A landscape with many valleys, sampled at points; each row gives a point and its height.
From any point a ball rolls to the lowest of the 2 points nearest to it. It stops when none of these is lower. Distance is the straight distance between rows; heights are no part of it.
vubi (h 446): [149  98 108 145 158 141 141 137 155  91  50 154 140 100 147 182 123  54
 105 134 143  64 125 160 141 178  87 153 117  78 139 124 110 155 166 161
 142 118  91 158 136  92  83 172 126 185 209 158 150  84 122  75 120 136
 154 144 105 114 112  87 140 112]
Roka (h 445): [168  70 101 101 149 118 151 132  82  96 101 164 102  81 142 177 150 110
  78 123 124 105 107 122 109 162 133  99 104 167 162 176 103  78 208 133
 120 145 140 101 112 138 161 141 109 120 134  78 180  43 164 157 154 195
 133 128  59 121  58 143 121 141]
nusa (h 530): [114 119 142 166 107 148 147 136 134 130 131 138 150 153 148 113 132 135
 121 143 161 116 137 166 114 133 107 168 136 141 145 109 132 122 144 140
 139  99 119 120 144 115 102 144 125 140 132  89 121 141  79 119 117 122
 144 124  81 114 140 123 147 145]
sis (h 271): [107 121 129 170 142 135 104 146 165 125 110 106 112 119 121 117 152  43
 128 116 127  78 130 148 150 153  97 181 153  97 105 103 116 137 111 154
 102  93 100 157 145 117 108 161 141 167 161 177 122 159 123  88 106 109
 167 115 147 112 157 127 130  75]
beg (h 386): [130  70 135  95 153  77 124 144  70 111 106 143 111  64 174 136 110 112
 104 126  94 110 145 129 102 163 125 124  99  84 157 142 113 108 111 118
 103 160 101 140  96 103 162 121 115 113 116 122 135  81 190 111 152 117
 126 183 119  83 100 145 132 125]
bav (h 269): [ 93 153 137  68 122  84 122 129 119 139 148 146  82 115  96 129 108 179
 145 134 123 185 103  73 121  53 152 107 124 147 115 131 125 113 130  98
 119 131 112 132 106 140 143 143 165  73  85 144  93 133 157 133 118 133
 134 134 174 126 135 148 202 110]
leko (h 359): [153 217 172 131 109 155 141 130 143 166 144 129 111 171 152  79  91 145
 127 109 153 125 169 113 109 121 145 173 147 180 166  99 108 129  65 164
 165  71  85  82 164 147 157 126 109 102 108  79 122 142 167 203  61 164
 104 121 107 164 112 216 140 118]
pebo (h 623): [120 114 132 147 104  82 139 123  80 134 157 133 154 137 112 130 174 177
 133 115 118 142  87 152  80  70 151 113 133 183 139 169 116  99 156  86
 124 126 123  92 112 189 171 100  67  90  81 105 153 147 123 161 152 178
 143 152  83 175 154 126 154  86]
naso (h 318): [ 88  83 160 160 143 130 101 144 188 131 109 102 114 120 141 132 147  54
 139 133 149  91 119 114 155 129  87 193 173  80  98  70 152 176  95 175
 103 109 143 164 146 113 110 152 157 157 133 149 134 149  99 107 101 134
 184 130 147 100 128 149 155  83]
murid (h 354): [116 135 149 167 105 106 140 146  86 138 169 116 130 120 160 111 112 139
 104 129  70 134 151 178 119 128 142 207 142  85 158 119 165 113  32 123
 126 117 118 145 131 103 136 123 107 160 107 117 106 156 149 102 106 110
 164 159 144 124 142 145 122  73]
zodur (h 504): [ 80 123 122 150 129 118 145 141 139 140 165 153 123 119 119 123 125 156
  97 133 122 122 135 118 129 143 125 143 154 118 150 129 146 130 133 133
 146 123 129 142 137 145 133 122 127 127 108 104 122 114 133 126 126 103
 123 163 103 101 126 136 145 157]
Farom (h 447): [ 90 138 176 149 118 156 103 126 182 159 137 107 100 141 123 121 113  99
 128 137 159 150 167 102 137 135 129 205 188  94 113  84 176 166  56 153
 125  95 170 144 165 125 115 154 157 122  98 148 104 161  91 121  87 126
 140 107 146 123 151 163 125 128]
kitaz (h 270): [102  74 110 150 136 135 112 138 153 103 117 143 139 134 135 159 126  86
 107 135 132  99 133 133 159 177  93 131 129  85 144 120 146 139 160 134
 157 131 135 148 120 116 102 147 130 149 171 143 124 105 102  95 147  88
 127 175 113 109 126  79 139 162]
gul (h 518): [210  93  97 113 108 168 146 103  73 117 126 124 161 120 112 117 175 169
 147 126 106 172 114 162  95 104 153  57  93 114  99 143 106 113 153  95
 135 194 146 108  84 133  95  77  91 115 157 117 161 138 118 146 206 121
 120 100 124 158 142  86  74 131]
bizor (h 262): [173 123 147 155  96 100 148 122  76 112 135 124 159 111 100 149 167 108
 123  99 122 126 166 191 114 173 126 164 124 117 129 149 147  70  99  81
 134 138  94 105 118 101 128 132  64 105 133 134 134 121 105  78 178 116
 138 135  96 152 158 118 102 140]
tezis (h 331): [153  88 155  74 143  63 113 149  45 121  95 159 107  77 183 107 123  95
 143 121  93 109 121  86 121 146 130 128  56  95 136 157 119  92 108 104
 124 193  92 139 117 102 171 110 113 105  96 136 133  85 214  81 157 115
 102 173 156  96 117 118 107 136]
Bizir (h 279): [117 128 115 132 134 195  93 133 168 122 106  88 128 154 110  88 148  90
 162 133 159 129 172 140 145 153 114 117 130 113  86 104 129 166 108 165
  86 118 112 132 122  78  65 140 151 152 212 147 121 183  99 135 113 150
 146  66 157 109 146 116 113 104]
Zalot (h 406): [131 130 157 169 110 165  99 121 162 137 133  88 110 112 143 111 117  39
 107 120 125 106 132 149 160 162  99 201 152  63 143 103 178 161  16 149
 108  73 128 117 166  86 109 149 162 186 140 195  86 165 161  90  78  94
 135 118 177 118 146 163  70  84]
Nosaz (h 158): [184 125 109 121 178 136 154 127 100 105  76 159 150 103 146 139 145  60
 124 100 130  97 161 188 147 195 115 162 124 116 121 164 118 136 138 113
 108 137  51 141 107  84 101 163  54 148 176 155 163  89 127 104 137 146
 140 115  95 124 116 129 133 138]
zem (h 631): [136 108 108 143 118 134 132 120 101 128 133 135 165 168 120 120 195 168
 135 123 123 149 112 178  75  77 154  98 121 177 128 146 143 136 176  98
 124 119 131  99 121 148 131 111  88 113 108 130 153 160 104 181 167 178
 137  90 100 158 145 126 147  83]
supe (h 402): [ 93 111 148 124 162 117  87 154 162 147 122 129 108 128 143 136 114  81
  87 117 128 112 168 124 176 163 126 139 136  73 137 100 166 165  95 132
 146 118 119 141 115 130 133 146 130 126 114 171 121  95 134 123 120 111
 108 194 151  92 124 161 150 168]
duti (h 313): [133 216 184 114 152 125 132 134 179 173 150 140  92 151 126  98  77 152
 136 123 145 131 165  76 126 117 144 190 147 138 138  58 112 167  47 194
 146  82 139 102 167 145 151 155 139  98 105  95 137 125 150 190  55 158
  96 129  98 173 104 232 184 124]
Motud (h 347): [ 82 121 134 127 146 154  86 156 190 137 111 126 125 177 112 134 146 109
 147 132 146 150 157 113 148 143 128 131 155 113 108  95 149 187 120 140
 142 132 183 142 134 136  93 143 152 133 139 164 139 162  71 161 127 124
 121 104 171 110 141 121 134 155]
fis (h 362): [ 55  57 109 118 164  85  87 143 146 117 107 114 120 101 146 170  99 112
 102 138  70 133 107  87 145 106 126 135 151  76 104  98 153 149  75 156
 102 124 167 166  92 127 168 139 169 134 105 125 116 121 130 118 121 123
 145 170 161  77 109 184 135  77]
zuta (h 686): [ 91 163 120 139 101 196 112 116 169 162 131 104 140 176 106  92 132 187
 168 189 162 164 138 121  97  82 159 121 158 160 111  98 156 161 120 150
 126 118 178 126 155 122 101 150 133 149 134 104 127 182  84 181  90 136
 104  83 131 124 129 120 114 133]
Ledo (h 578): [ 89  96 114 183 122  99 157 134 101 101 157  94 144 128 134 156 154 108
 121 152 124 114  83 118 113 119 117 163 144 113 121 129 143  89 141 112
 110 127 124 147 139 127 126 118 115 151  96  92 133 172  72  75 157  77
 188 157 127 157 145  73 109  81]
Repam (h 306): [153 136 148 179  96 102 160 131  70 130 145 128 147 109 147 109 152 131
 109 108 109 114 170 219 118 177 129 186 124  84 155 122 149 100  43 114
 158 105  92 121 116 106 133 122  76 121 122 130 121 135 152  94 143 109
 156 148 120 146 143 141  94  96]
fudi (h 514): [164 147 127  66 124 178 112 115 106 141 133 147 134 144 118  93  99 165
 149  94 150 135 171 129 162 114 131  65 105 159 103 160 112 131 153 103
 140 150 134  95 115 129 100 108 128 111 135 151  96  79 130 150 133 137
  51 114 171  94 118 133 126 203]
pume (h 600): [108 140 113 165 141  80 155 111 122 132 176 133 140 130 119 153 157 197
 114 154 139 129  49 112 104  99 144  97 131 161 170 181 118  96 183 118
 112 117 152 128 133 176 151  84 113 113  80  63 145 127 106 133 155 131
 169 170  70 178 129  85 124 132]
moru (h 698): [108 205 130 122  98 199 104  89 143 175 128  87 110 163  91 127  80 199
 190 184 179 167 150 129  98  90 171 123 167 128 130 100 157 147  98 157
 126 100 157 118 176 130 133 147 134 128 138 109 103 204 104 181  69 153
  83  63 157 133 112 118 100 150]
sada (h 317): [ 95 139 148 155 121 123 141 130 113 167 167 118 132 116 164 110 120 140
 111 145  87 122 133 158 109  94 142 213 149 103 157  95 145 152  54 158
 121 105 144 153 130 105 157 124 131 150 103  84 142 145 136 130  80 131
 165 155 108 116 133 177 159  87]
Folil (h 427): [138 131 146 155 144 152 109 135 140 142 129 141 136 142 166 114 115  86
  80  91 142 121 182 140 155 177 128 144 123  96 165 107 163 165 104 141
 151 103 106 131 123 123 131 138 112 111 134 178 109  60 119  97 101 114
  96 171 111  91 112 148 128 203]
Vugim (h 456): [156 170 147 113 119 125 122 122 140 151 147 173 122 123 141  96  86 122
  93  87 121 134 175 115 178 165 135 123 111 134 171 101 149 158 100 112
 170 100 126 100 127 154 168 116 131 113 101 160 102  47 159 109  99 111
  69 180 127  90 106 156 118 217]
gam (h 483): [ 59 102 132 151 138 117 109 138 152 125 152 125 121 135 116 149 126 110
 110 134 114 139 118  96 142 119 111 153 167 105 115 116 160 131 127 141
 121 135 142 155 139 140 128 132 155 148  96 125 115 164 105 120 142  86
 145 144 146 100 151 116 129 139]
bek (h 316): [169 139 181  70 130 104 114 118  56 128 161 136 129  99 127 116 135 130
 178 127 142 132 111  77 140 105 123 113  77 152 123 183 106  65 171  84
 102 188 131 118 142 138 128  87 102  94  97 141 102 101 169 121 174 127
 106 120 183 138 166  94  92 174]
Fitul (h 418): [ 69  96 133 118 133  62  88 117 140 118 141 101 105 104 131 154  96 113
 134 131  77 178 107  71 168 105 139 136 143  86 105 142 148  95  79 114
 112 160 153 144 103 124 170 102 198 133  88 148 102 142 139  86 138  70
 121 187 198 103 140 151 123 129]
kiko (h 384): [136  92  82 138 157 179 135 131 160  98  77 146 153 133 158 146 151  93
 112 125 131 128 133 143 137 158  95 114  96 107 107 119 125 184 167 163
 127 147 111 157 127 115  90 132 141 165 231 149 152 133 102 134 140 161
 154  91 106 106 117  79 159  91]
gav (h 107): [ 97 172 127  97 127 114 126 122 162 146 160 148 110 150  97 117 125 171
 127 123 140 140 133 116 112  89 130 123 147 185 127 135 118 131 164 131
 130  97 131 116 150 162 145 131 130 116  99 106 132 115 148 199  89 142
 110 127 106 132 114 159 184 148]
Gotun (h 193): [ 80 180 141 110 127 118 134 110 138 161 168 140 108 144  69 124 114 211
 154 153 143 163  84  95 106  80 166 108 169 181 115 124 140 122 146  93
 120 109 139 119 137 168 140 146 143 102  72 129 112 149 141 148 101 130
  92 121 150 151 137 140 175 116]
pinot (h 503): [172 103 107 145 127 110 148 125  89  61  98 115 168 119 119 192 159 112
 128 121 106 116 110 157 124 189 113 133 108 118 111 139 110  85 164 113
 141 150 123 126 119 116 109 123  90 125 147 113 163 147  81  82 187 106
 187 129 101 177 143  62 118 112]
Lusem (h 566): [ 97  95  84 156 118 103 138 138 130  77 140  90 164 154 152 177 177  99
 112 170 121 110  65  96 127 138 116 119 121 143 108 117 121 115 152 119
 111 151 142 140 129 129 100 124 131 164 123 127 143 186  77  79 189  94
 179 125 133 152 124  27  97  70]
luza (h 470): [154 126 109 147 133 118 142 115 130  64  32 136 132 118 147 201 137  41
 130 114 124  47  82 166 154 201  75 135 112  75 146 132 100 114 156 131
 144 127  91 134 153 104 102 154 124 186 190 168 153 119 131  42 132  95
 157 152 131 165 142  60 115 103]
sude (h 554): [106 110 134 155 103 150 152 111 180 137 112 131 140 143 151 125 138 137
 117 176 168 113 136 142 132 122  88 160 138 148 160 103 125 156 171 182
 143 112 163 148 151  96 112 159 138 151 157  94 145 134  65 154 103 143
 157 123  43 116 113 115 186 131]
rezo (h 656): [165 107 104 125  98 212 153 117 114 134 104  97 145 154 126  94 131 168
 162 163 152 152 135 179  63  89 140  92 115 110  87  83 120 158 111 148
 131 129 128 121 126 120 106 137 107 141 167 110 139 196  97 202 109 137
 145  62 149 124 132 127  86  94]
temo (h 671): [117 114 107 145 114 197 137 129 134 130 122 113 145 168 139  87 160 161
 153 171 167 150 131 159 102  97 136 116 125 140 114  92 138 160 144 158
 124 141 155 135 142 114  91 126 134 144 170 110 142 180  90 187 123 142
 142  73 109 106 130  98 127 111]
zefaz (h 343): [109 109 103 142 147 164 104 134 190  91  89 113 144 136 140 103 162  78
 142 138 141 130 138 114 159 141  79 127 123 127  89  76 122 188 126 159
  88 135 127 161 138 115  88 139 152 163 216 181 152 188 111 126 135 152
 173  77 144 100 125  92 140  65]
gepet (h 596): [114 123 113  76 139  92 141 109 127 125 147 164 127 100 121 142 124 174
 119 128 121 114  86  90 133  90 129  73 102 173 161 167  90 100 212 111
 121 137 153 122 139 159 163  92 132 116  95 121 145  74 164 175 161 153
 107 125 104 121  95 108 159 137]
direb (h 455): [197 119  91 148 136 205 177 139 132 120  74 132 143 164 140 105 140 105
 134 110 135 145 163 183 139 153 116 116  98  98  88 117 100 134 148 154
 141 127 104 140  93  79  70 131 127 180 229 129 117 119  72 109 129 131
 133  83 113 110 139 100 117 146]
Reko (h 560): [137  98  84  74 141 149  89 123 112  99 120 135 151 128 133 122 155 145
 135 138 105 151 112  92 124 104 113  54  75 140 113 158 104 127 184  95
 125 191 152 126 107 116  94  98 127 126 137 153 133 108 144 139 183 116
 104 116 168 112 130  75 109 158]
zav (h 589): [ 85 108 103 189 145  90 151 131 106 117 167 110 150 127 136 167 134 153
  95 166 123 135  47  95  90  94 150 127 134 139 136 142 144 102 150 119
 117 114 161 141 132 141 161 119 114 129  68  53 131 140  82  94 158 104
 189 170  73 158 129  86 116  76]
popup (h 390): [ 69  92 119  91 137  63  87 136 134 126 131 127 101 113 126 165 100 133
 106 153  89 172  89  59 131  83 127 120 160 103  92 122 135 125 120 125
 109 127 147 150 109 144 185 121 188  92  79 136  95 140 129 108 141 112
 136 166 186  98 121 157 150  99]
ped (h 465): [ 43 117 148 148 134 110 104 128 164 170 159 106  96 140 115 133 124 114
 106 135 120 163 121  88 123 100 132 190 195 105  98 112 164 154  76 153
 120 120 158 153 138 121 138 135 172 138  86 118 123 168  89 115 102 115
 148 146 157 126 148 161 122  99]
zuses (h 569): [151 181 105 101  99 174 151  78 140 124 164 128 145 128 100  97 112 227
 150 129 139 138  99 157 126  73 164  32 122 172 133 147 111 104 182 120
 119 159 169  98 122 165 112  74 138 141 125 106 137 103 150 195 132 117
  85  84 152 161 130 119 117 157]
Nuta (h 374): [139 157 155  85 119 131 124 101 100 122 168 120 142 110 101 115 117 178
 185 148 144 150 105  91 127 108 155  62 110 170 131 166 121  85 180  80
 110 167 150 125 129 161 109  90 135 123  95 144 102 114 145 130 175 126
  99 126 171 138 158  85  95 186]
guzun (h 242): [ 59 143 124 148 143  98 148 139 123 169 163 136 122 146 147 131 100 184
  98 151  75 147  95 127 114  68 140 172 154 117 133 140 156 144  78 170
 109 105 175 167 125 114 207 133 152 159  91  55 150 139 132 120  76 136
 132 169  92 116 126 158 163  77]
Mulo (h 173): [ 59  97 115 158 161  93 162 134 134 158 145 132 111 128 150 152 116 156
 100 156 123 121  82 113 100  84 120 132 155 127 125 127 140 149 129 174
 122  92 171 156 136 131 190 128 144 130  93  77 137 126 106 124  99 139
 139 159  66 107  95 144 159  75]
Zuzas (h 404): [171 201 162 117  69 168 125 121 130 141 125 116 131 188 144 100  77 169
 124 113 169 124 171 164 120 132 154 144 145 172 163 136 100 104  91 148
 150  74  95  93 168 156 167 127 106 110 127  85 121 140 136 190  70 183
  79  70 107 152 109 168  92 142]
Bure (h 415): [181 103  93 116 157 184 152 128 138 109  81 157 134 128 157 144 137  87
 117 126 123 110 139 173 144 165 109 130 100  96 121 133 118 174 180 162
 135 133 107 144 107  84  92 142 118 163 230 126 151  95  98 109 132 145
 119 126  79  97 104  98 143 150]
dav (h 489): [172 125 124 155 117 109 163 121  82  47  77 122 143 101 133 196 157  91
 137 125 123  68  92 172 133 194 105 163 117  93 142 131 107  93 161 119
 153 133 101 135 140 107  93 150 105 170 163 127 167 131 103  51 145  73
 155 149 123 193 154  80 121 137]
keguv (h 128): [133  99 135 123 128 111 114 119 104  94 151 138 137 125 142 139 148 102
 128 117 121 125 122 100 124 159 112 110 112 129 154 166 111  94 169  87
 131 166 117 120 109 135 118 114 121 113 103 116 121  99 142 110 163  92
 115 163 125 122 139  81 119 170]
kagir (h 498): [206 108 121 126  85 157 158 111  93 119 126 120 163 154 105 131 163 178
 144 119 124 155 163 203  97 119 155  91 110 141  92 144 113 104 151 115
 146 139 142  88  93 136 115 109  70 124 168  98 150 137  95 163 166 154
 110  68  91 168 140 119  81 124]
Neged (h 375): [ 92 128 136 105 168 138  80 158 184 139 112 119 117 150 109 138 130 106
 129 103 140 125 188 117 181 162 128 102 143 113 107 104 154 184 141 117
 153 125 143 127 119 140 111 134 148  98 132 191 125 125 106 142 111 129
 103 146 166 101 134 149 150 200]
Koro (h 540): [166 115  90  73 140 189 118 106 117 124 138 153 136 130 112 111 139 173
 149 115 125 150 135 130 143  93 140  52  85 142 101 138 120 144 185 113
 152 160 151 108  85 127 103  97 134 146 150 134 121  99 130 161 160 115
  76 105 144  97 123  94 121 192]
gozi (h 516): [186  93  74 125 138 163 139 123  87  87 116 138 156 124 122 148 166 119
 129 108 100 142 122 148 113 155 119 102  89 129 115 158 101 100 167  92
 137 180 128 124  93 109  87 118 103 123 178 127 161 141 103 108 184 121
 145  97 116 149 147  65  97 143]
vunup (h 642): [139 110  98 128  91 188 144 114 103 130 113 110 157 168 138 101 168 186
 150 144 117 163 124 200  60  48 157  77 102 147 117 117 129 163 136 130
 136 130 135  95 109 143 116 112  88 128 157 123 167 176 117 208 139 155
 116  79 109 161 131 130 117  73]
gef (h 322): [129 103 131 167 149 102 102 142 148 112 104 108 117  94 139 102 149  26
 121  99 118  80 136 163 150 171  91 165 118  67 113 128 115 152  89 137
  94 104  61 129 121  94  99 159 140 155 150 177 120 146 190  97 123  97
 150 144 151 109 145 147 116  86]
voz (h 438): [154 176 156 133  96 155 133 130 113 135 144 141 135 161 155  80 112 132
 122  98 158 124 196 176 110 163 129 158 126 164 146 125 115 127 117 139
 139  84  71  89 146 130 136 147  90 109 129 100 113 112 122 176  92 173
  93  76  88 124 110 182 108 158]
Gekas (h 484): [173 166 149  73 123 161 103 117 101 143 134 158 137 123 146  79  98 118
 108  80 150 124 180 120 152 148 122 115  96 155 151 146 141 126 125  99
 139 118 102 109 132 137 135 133 117 102 107 162  93  75 149 114 121 131
  63 137 150  79 113 149 123 232]
Talo (h 451): [103 129 132  83 134  73  81 131 134 136 140 126  94  96 131 121  83 120
 140 137  87 164 149  79 157 115 128 129 113 109 137 127 154 112  66 107
 137 154 148 128 100 110 161 119 190 109  96 160  78 109 175  85 124 114
 122 180 205  97 149 160 144 148]
fev (h 611): [124 107 110 159 130  70 150 101 113 111 149 125 127  87 133 169 129 174
  85 148 124 106  57 100 100 125 130  88 129 134 168 176 104 105 183 132
 130 129 147 134 124 159 164 105 128 120  94  45 158  74 140 110 155 118
 171 176  64 155 113 105  97 146]
meke (h 250): [129 230 153 119 155  95 142 130 186 211 100 136  66 154  62 139 108 178
 154 120 134 137 109  85 145  92 154 145 192 145  94  82 129 168 111 125
 141  98 183 139 158 176 142 158 159 110  94 127 149 145 108 179  73 164
 100 116 125 200 109 191 187 130]
gep (h 370): [161 148 137 183 137 130 119 150 148 136 115  97 102  98 154 100 127  25
 119  89 131  93 143 178 153 167 103 164 119  67 149 114 143 158  45 139
 110  67  87 109 141  64 105 158 126 176 166 211  92 146 183  79  85  88
 132 122 151 123 147 146  92  81]
mubu (h 224): [148 209 144 111 143  57 147 147 200 191 103 148  88 123  60 122  80 178
 143  96 100 120 112  97 182 101 160 115 182 190 129  91 124 167 105 128
 174 108 160 142 137 171 154 129 157  92 100 128 127 117 134 189  69 160
  88 126 125 193  79 196 186 156]
Bopif (h 335): [ 68  46 118 136 170 104 106 148 150 115 103 125 106 106 163 168 112  79
 104 147 112 107 101  92 117 128 109 160 161  83  95  82 148 184 107 188
 102  92 154 180 130 112 141 158 143 142 119 129 132 128 118 117 118 133
 171 150 132  90 120 150 154  66]
nas (h 184): [109 209 139 134 128  86 165 123 185 188 154 146 100 130  81 122  96 179
 123 119 113 130 115 110 155 100 146 106 177 182 139 117 121 135 110 135
 150 112 153 140 160 175 163  99 151 106  78 109 122 105 161 163  89 131
  93 145 112 169  98 168 183 147]
vupa (h 277): [144 243 172 115 135 125 142 131 185 179 131 133  86 174  81 122  73 174
 150 115 162 150 141  76 114  85 158 146 179 165 129  82 110 150  80 166
 146  87 167 117 175 155 147 159 154  88 108 109 138 158 124 181  52 166
  86  87 111 209  94 194 171 142]
Pageg (h 214): [121  79 138 157 140  96  96 137 134  74 124 112 143 132 133 180 126  82
 121 120 107  87  91  82 129 188 108 117 126  90 165 141 125 106 149 113
 144 157 126 145 110 128 128 145 126 139 135 123 122 107 130  80 172  63
 131 179 132 137 121  62 103 158]
Pega (h 207): [169  74  90 105 170 122 143 143  89  86  77 172 141  79 155 172 141  63
 100 110 108  90 132 150 106 193 111 142 112 117 124 161  92 132 173 127
 115 164  78 137 101  96 112 160  77 138 149 137 161  84 155 107 166 161
 144 128  71 114 100 114 140 125]
sof (h 246): [183 120 163  78 142  89 100 129  51 132 127 153 128 106 149 119 146  93
 166 112 125 103 113  58 161 135 116 130  66 132 143 177 118  66 162 101
 111 181 106 138 134 120 152 107  99  93  99 139 132  74 182  76 170  99
  88 148 151 120 142 100  88 180]
pufi (h 612): [135 121 140  89 103  79 159 125 110 148 138 164 107  87 125 111 107 154
 109 113 113 106 117  99 124 100 131  90 118 179 160 140 103  98 147 128
 125 127 108 126 136 172 176  84 134  95  87  91 151  67 190 163 119 153
 124 144 108 117  82 158 175 132]
Rugil (h 614): [119 129 152 156 109 109 130 115  90 135 173 111 169 123  97 130 167 178
 140 138 137 152 103 139  92  98 155 107 134 151 132 173 140  75 163  86
 111 156 128  98 111 186 134 106  86  92  70 109 121 154 114 133 166 142
 149 144 119 167 171 108  96 119]
Lufo (h 330): [111 160 143  94 103 102 136 118 116 150 161 148 106 115 124 113  94 178
 120 124 105 151 125 112 110  80 158 136 122 162 138 129 111 115  99 104
 128 129  96 118 117 149 151 137 158  81  83 101  94 125 186 144  84 149
 140 156 160 130 122 198 200 106]
Sab (h 381): [149 205 160 110 102 136 144 120 112 151 172 136  96 136 124  84  89 167
 119 107 114 143 150 128 105 123 154 142 128 169 155 118 101 124  75  99
 147 105  72  84 127 149 165 137 133  79  89 116 119 131 205 163  69 160
 126 140 131 141 113 212 156 104]
Kuza (h 469): [112 158 167  87  99  84 106 132  97 140 170 117  91  99 117 114 101 136
 153 142 108 169 114  53 141  94 141 114  96 130 136 159 137  86  90  92
 147 149 133 125 131 137 149 105 171  83  85 157  75 128 182  59 135  95
 119 159 211 119 172 123 119 153]
Gar (h 471): [147 148 146 140  77 148 151 131 107 137 136 115 153 170 123 114 146 162
 131 111 158 142 176 203 101 138 142 131 129 179 139 153 118  89 148 123
 139 116 107  88 125 155 123 121  86 106 137  83 144 127 111 168 120 163
 111  76  71 157 130 153 100 141]
dakud (h 227): [ 90 114  93 142 165  77 159 137 134 158 127 150 102 117 128 160  85 177
  95 156 104 117  90 101 123  99 161  86 157 147 136 141 146 151 126 162
 136 102 191 158 126 154 220 112 152 118  97  73 151  75 138 155  99 145
 131 170  85 107  78 190 149  75]
dib (h 311): [ 90  97 106 150 132 139  92 144 199 110 105 104 144 167 119 140 152  79
 116 147 137  99 125 119 166 174 104 135 146  93 103 110 146 168 148 153
 144 125 141 146 120 119  87 148 149 162 165 170 129 148  84 113 147 111
 139 131 144 113 132  86 112 129]
kap (h 52): [185 138 115 130 153 147 130 158 104 118  85 123 160 138 129 113 153  64
 143  76 148 126 201 213 139 164 123 144 120 138  98 158 103 142 116 116
  97 136  55 118 100  84 116 150  66 120 178 168 140 135 129 138 134 158
 128  63 129 126 155 154 117 125]
Dudor (h 549): [107 108  77 179  98 145 138 129 154  98 140  74 151 155 123 134 166 109
 138 168 148 122 101 117 143 141 122 114 129 147 106 120 141  89 137 126
 127 148 139 127 131 123  79 126 147 179 159 142 128 203  62  99 161  81
 162 107 149 127 152  61  67  88]
mokez (h 177): [128 132 125 144 143 177 116 160 132 115 116 126 134 136 126 108 145  75
 134 111 151 117 179 163 120 167 128 147 126 125 105 138 119 138 116 130
  98 118  60 117 133  96  94 157 109 128 176 165 100 164 131 130 109 134
 141  69 147 113 158 145 118 118]
Zalo (h 210): [169 123 149 128 126 118 117 114  66 117 154 142 157 109 126 120 152 130
 124  87 124 127 147 152 127 171 117 136 111 151 151 176 121  72 136  86
 123 159 115 117 106 129 122 113  79  88 122 109 140  85 134 129 165 133
 111 134 103 145 136 112  99 191]
dep (h 421): [138  57 119  90 154  86 130 145  78 109 117 160 118  66 152 152 117 123
 100 124 128 114 118  88  80 133 115  97 113 125 144 149 112 108 171 122
 120 146 114 135 119 135 164 136 128 112 102 101 151  69 170 126 163 157
 128 150  82  94  82 134 134 118]
gunur (h 494): [181 108  95 151  94 201 181 126 130 106  79 100 140 142 119 109 143 116
 155 138 147 145 141 190 122 152 118 102  97 104  86 105 100 133 119 150
 130 141 122 132 125  93  83 120 142 166 205 141 144 176  90  95 151 114
 177  71 143 109 147  82  75  99]
Piv (h 428): [121 142 172 159 134 165  80 126 177 159 133  97  93 128 124 117  94  60
 111 125 154 133 150 112 156 163 134 197 157  63 157  83 193 175  28 141
 115  66 141 113 167 108 131 135 165 135 126 174  88 154 116 109  77 132
 131 108 164 131 151 190  82 125]
tobun (h 580): [115  98 117  66 132 106 110 123 102 106 146 154 143  98 132 143 132 154
 144 152 138 134  92  78 120  67 116  70  78 157 120 144 103 107 221  84
 111 172 151 129 121 146 132 102 138 101  93 149 127  99 167 144 190 151
 103 103 169 118 126  93 163 131]
govu (h 424): [101 170 150  93 121  89 119 120 129 145 168 117 107 102  95 127 109 173
 180 156 133 158  96  56 123  83 140  97 126 159 137 167 121  67 144  78
 112 161 130 127 140 156 119 105 151  92  78 159  61 124 155  93 163 106
 115 137 202 135 160 104 127 157]
vogiz (h 524): [156 114  93 179  95 181 153 123 148  89  95  86 150 154 117 118 141  90
 160 145 149 112 124 160 158 185 112 122 106 114 105 109 113 104 139 141
 133 152 116 132 146  92  79 136 153 197 200 162 118 184  65  59 141  83
 147 125 135 131 137  58  68 110]
kez (h 542): [166 184 131  58 100 149 142  97 135 132 139 140 131 128  97  93  90 185
 157  98 144 132 153 140 160  79 130  63 111 190 126 153 103 115 188  98
 144 149 146  92 112 145 114  85 150 119 135 145 112  80 172 185 118 131
  63  92 150 131  98 127 143 184]

Call two points neighbours if one is among the 2 nearest of the other. Go from one point of each pair to the other, from neighbour to neighbour, staying as low as possible. Name the highest point that can't be avoided.
kap, gav: gul
kap, sis: Kuza
Mulo, keguv: murid

For each start below, name the point where the ball stops.
zodur: sis
rezo: kap
Ledo: kap
Vugim: keguv
Talo: sis
gozi: kap
